A landscape with many peaks, sampled at points; each row gives a point and its height.
From any point a climber steps to the highest of the 2 points nearest to it. It stops when none of these is higher. Distance is the straight distance between rows; heights are no part of it.
nisu: [119 129 156 149  85 115 144 130  91 118 144 118 120 126 133 141 100 147
 146 111 129 107 110 104 154 104 117]  h=6.74
Rugub: [141 200 113 106 104 124  97  63 157 157 126  86  92 100 120 123 121 110
 144  51 172 121 135 191  79 161  68]  h=5.33
Lig: [166  94 145 134 195 177 154 108 163 116 149 163 169 131 131 122 106 104
 148 141  78 136 137 143 111 123 197]  h=4.63
Novar: [153 118 154 124 140 138 147 112 150 116 168 133 143 148 109 130 133 119
 166 136 152 162 147 154 129 123 157]  h=5.84
duz: [145 129  97  70 124  99  91  65 171 168 114 102 137 161 152 119 180 115
  65 140 169 153 152 180 112 154 127]  h=4.29
Doke: [ 95 136 129 144 134 168 151 173 118  90 120 132 110  89  87 168 113 153
 173 138 189 141 120 109 148 148  96]  h=6.22
moz: [118 113 113 170 159 147 149 170 108 100 126 142 125  76  71 154 119 140
 167 150 153 180 127  89 161 147 154]  h=5.30
Gef: [161 145 126 121 153 142 149 157  94 100  95 153 199 155 169 150 134 152
  98 119 176  94 127 116 166 114 178]  h=7.49
Poz: [131  51 129 194 165 139 141 117 122 129 142 141 139 173  96 163 128 112
 109 190  65 190 108 134 111 194 168]  h=1.41
vuka: [134 182 146 118  95 140 124 127 146 109 143 117 156 123 163 111 135 112
 171 108 111 120 138 152 116 103 131]  h=4.06
baru: [116  82 135 185 129 157 177  91 123 121  98 149 138 147 109 120 102 131
 119 110  71 160  88  86 115 151 137]  h=2.13
zolaf: [167 108 131 142 195 169 148 100 126 130 171 161 162 105 126 126  90 109
 148  95 103 149 125 117 111 129 180]  h=5.15
Bovib: [125  78 164 157 164 146 162 127 113  91  89 104 144  99 120 130 115 149
 125 127  72 126  93 115 167  95 184]  h=4.58
nud: [128  88 118 106 132 102  87 134 114 149 150 154 137 140 154 110 136 111
 133 143  84 158 115  95  73 132 166]  h=2.06
notan: [161 114 136 109 167  73 122 156  84 174 158 130 152 156  98 141 142 142
 110 118 182 159 137 101 144 132 171]  h=2.03
mumar: [155 163 102 116  85  74 101 134 124 126 116  99  99 177 148 143 143 101
  98 158 175  95 148  80 150 143 104]  h=3.88
sono: [143 152 136 120 114 107  76  84 174 148 144 135  87 171 135  87 137 107
 150  86  89 134 145 171  77 120 100]  h=3.70
Fibe: [111  80 156 132 149 175 149 140 169  90  83 140 118 106 106 117 141 139
 118 181 115 119 131 129 153 123 115]  h=1.04
biruk: [119 113 141 127 148 164 128 138  89  87 159 154 110 102 123 184  78 143
 172  88 153 126  83 111 130 126 133]  h=5.64
fube: [145 132  99  96 124  75  83  53 148 182 124  87  88 151 137  95 161 109
  69 100 144 143 148 164 100 134 101]  h=4.69
bokef: [133  65 150 184 152 112 162 115 105 129  99  94 163 136 110 116 104 123
 117 139  68 109 116  97 163  86 187]  h=5.83
dubun: [169 166 108  96 122 100  89  45 171 172 128  73 101 136 121 120 124 105
 125  86 178 132 150 167  90 133 103]  h=5.05
vit: [134 170 106  97 148 156 136 184 103  97  92 135 163 119 155 170 134 171
 106  99 196  75 140 141 169 125 141]  h=6.50
lanon: [125 145 128  81 129 141 114 157 122 146 119 178 159 117 135 151 133 129
 131 130 183 132 137 117 169 103 124]  h=3.17
vid: [120  72 111 115 128  93 137 156 122 117 101 125 149 161 156 152 184 175
  66 154 133 100 117 131 170 120 172]  h=4.89
Vepe: [132 122 103 176 123 153 178 108 149 136  98 145 119 147 124  82 127 141
 111  89  59 162 115 109  70 165 122]  h=2.50
Sime: [120 152 122 126 155 154 146 149  76  97 112 144 150  90 139 128 116 165
 130  73  99 129  97 106 104 169 155]  h=5.07
dus: [ 95  61 161 136 142 160 157 125 144 130 107 170 114  85  89 124 141 136
 132 169  61 151 126 128 178 111 154]  h=2.14
muz: [152 104 135  94 151  50 106 137 137 167 168 127 133 153  98 132 171 155
 116 152 169 134 147 140 161 118 143]  h=2.59
rol: [127  93 104 152 140  80 150 169  95 112 126  79 133 146  93 115 146 136
 119 158 140 141 150 103 139 117 171]  h=5.91
ver: [144 128 152  80 119  85 109  96 151 185 148 123 150 131 118 104 166 126
 115 142 132 142 154 159 163 100 138]  h=3.27
beko: [155 132 105 119 104 101 133  90 127 182 135 128 154 173 130  95 124  74
 110 135 160 145 161  94 133 117 109]  h=2.74
Boze: [149 131 131 145 175 177 134 125  94 110 158 154 159  97 139 152  76 134
 158  76 118 118  98  97 122 137 165]  h=5.43
dena: [160 151 100 107  85  62  92 105 121 169 131 107 115 164 133 120 141  91
 111 147 178 133 148 101 134 121 113]  h=3.16
Piro: [136 129 116  68 112 109 104  88 157 171 108 144 139 143 145 122 177 118
  71 143 175 139 159 153 158 131 113]  h=3.87
piriz: [138 209 120 126 102 126 122 147 135 104 133  81 104 117 160 155  95 114
 134 139 164  52 133 119 126 125  81]  h=6.07
til: [131  84 141 157 128  71 169 156 100 132 127  91 165 148  89 131 128 124
 126 174 100 127 139  99 177  94 205]  h=7.59
Pufov: [107 146 118 120 106 156 102 116 155 146 131 110  97  87 138  97 131  99
 140 134 124 107 147 144 133  74  80]  h=4.98
Fodu: [122  83 122 167 152 124 138 144  89  82 124 148 106  95  96 175 134 152
 144 136 127 178  91  88 152 164 164]  h=4.44
fekor: [107 187 142 137 100 155 145 162 115 108 156 110 121 111 104 165 110 141
 173 121 197 124 124 146 140 153  73]  h=6.80
Tup: [ 82 183 126 127  94 143 145 181  66 117 103 147 123  65 128 118 133 167
 131  77 128 135 109 105 125 163 122]  h=4.45
gek: [109 162 134  89  92 138 104 128 130 142 147 139 117  87 154 120 122 118
 162  91 125 112 132 147 124  90 107]  h=4.24
Dis: [104  40 139 189 161 143 120  98 124 129 113 152 113 128 100 108 110 110
 130 127   4 178 101 143 102 130 174]  h=0.26
tob: [104 203 128 131 131 146 143 176 119  95 137  71 102  77 143 150  92 152
 127 122 169  51 121 153 123 133  67]  h=7.08
kabas: [ 81 210  98 109  76 147 107 136 148 153 131 110 108  77 186 164 111 113
 124 135 144  90 119 165 150 102  43]  h=7.27
meri: [134  66 124 170 148 154 172  95 114 143 140 158 128 164  99 121 120 116
 105 143  81 187 106 111 109 171 135]  h=1.81
sika: [132  94 140 108 152 108 139 150 120 135 137 171 164 141 149 130 138 138
 118 156  93 124 119 105 131 124 175]  h=2.78
kenor: [101 148 100  92 109 159  90 157 106 171  93 170 162 110 167 160 115 129
 118 126 182 111 136 116 178  79  92]  h=2.76
gudo: [120  74 126 126 146 130 139 137 130  97 134 125  91 164 107 124 166 149
 100 164 134 151 124 133 101 171 118]  h=2.66
gaka: [138 197 114 116  87 108 118 141 137  92 102  91 116 144 162 127 130 108
 113 154 155  78 149  91 119 158 103]  h=4.97
Voro: [112 108 133 122  95 116  77 105 164 124 126 143 104 163 140  85 157  95
 153 138  72 159 153 166  82 103 123]  h=2.97
Lupov: [176 125 125 133 137  97 150 101 132 183 139 148 172 178 118  92 131  84
  84 173 149 113 162 118 121 128 136]  h=2.31
kap: [146 157 166 136 124 129  99 109 156 140 171 137 106 152 130 114  85 113
 171 124 101  89 132 113 100 111  83]  h=4.90
Pefak: [ 91 197 110 130  98 162 109 127 167 173 134 112 110  76 159 119 105  98
 131 147 138 117 141 159 131  81  36]  h=6.08
vufub: [100 180 100 119 100 148 130 183  79  94  79 148 138  97 157 135 121 138
 123  89 168 112 127 115 109 163 114]  h=3.85
litud: [143 198 124 124 126 150 121  96 175 162 138 105 106  93 117  83 109 119
 145  66 141 124 152 165  81 133  84]  h=5.67
kizul: [ 74 178 123 118  55 147 119 156 116 119 114 134 127  93 193 166  89 131
 150 121 135  78  94 134 128 102  72]  h=6.78
vilir: [133 119 150 130 118 104 117 129 116 144 155 127 103 145 111  98 108 136
 130 137  98  98 135  93 128 111 110]  h=5.80
Mif: [136 123 152 144 125 140 138 121 142  78 148 120 136 159 133 110 130 130
 161 128  87 129 138 136 105 123 162]  h=5.00
leb: [ 92 159 153 149  52 126 138 144  97 123 118 127 120 132 163 168  87 132
 159 111 145  74  86  96 145 114  82]  h=7.40
fovu: [114  67 144 135 156 129 135 148 120  68 127 143  92 130 110 151 139 165
 122 154  98 144  92 109 124 157 141]  h=3.47
kadek: [112  76 144 137 150 145 139 137 178  97  97 136  93 147 101  93 156 135
  92 196  94 127 144 135 118 144 116]  h=1.80
rudod: [ 98 192 135 126 130 145 139 176 111 134 163 102 106  94 124 177  85 156
 141 110 173  95 110 165 145 122  57]  h=6.44
nel: [129 142  90 127 103 150 155 114 137 145 106 133 135 121 142  78 144 120
 118  83 123 169 138 131  83 151 119]  h=2.85
Burug: [123 110  94 122 127  89 114 149  98 117 129  78  96 120 118  97 165 137
 105 131 150 104 151 128 128 107 137]  h=4.62
Lukab: [115 164  97 114 108 159 151 137 132 105  94 134 119 103 137  92 140 127
 115 116 143 129 132 124  96 163  99]  h=3.22
Sosib: [127 150 157 127 119 153 127 113 132 104 168 113 110 128 103 145 111 125
 188 101 169 154 132 166 120 134  97]  h=6.38
zag: [117  33 145 228 172 128 135  91 119 121 108 121 126 154  93 151 119 121
 125 149  18 184  76 135 122 155 176]  h=0.82
zeda: [176 174 145 124 126 118  96  85 199 161 152 141 122 181 133  98  99  97
 155 108 115  96 151 133  84 127  85]  h=4.31
reme: [145 182 148 122 123 145 125  83 163 173 158 117 142 122 104 111 104 111
 170  93 171 154 143 153 103 125  81]  h=6.01
Kiden: [119  96 135 114 125  91  79 142 137 128 144 125 100 149 130  91 160 116
 131 164  79 139 148 149  84 119 154]  h=2.20
nomu: [157 116 112  90 141 112 134 137 123 110 117 141 166 172 172 142 175 153
  61 134 145  82 133 138 156 126 165]  h=6.14
Tos: [131  66 132 115 161  91 131 173 120 122 138 165 163 147 139 158 172 167
  92 169  98 120 113 123 157 141 205]  h=3.64
Koma: [131 125 108  94 128 118 115 162 111 116 120 121 144 110 132 132 157 136
 130 123 180 140 146 130 154 106 142]  h=3.69
Govab: [111  54 152 162 170 134 147 130 133  92 103 124 124  88  88 149 139 143
 158 155  50 149  92 133 179 116 192]  h=3.34

Where does a climber stop that starts at each point below?
Voro | leb
ver | fekor
vuka | fekor
kenor | til
dus | til
lanon | til
nud | Gef
kadek | fekor
beko | tob
Rugub | fekor

Write out the way that a climber takes from each point below.
Fibe | dus > Govab > Bovib > bokef > til
muz | ver > Piro > duz > fube > dubun > Rugub > litud > reme > Sosib > fekor
Kiden | Voro > sono > zeda > kap > vilir > nisu > leb
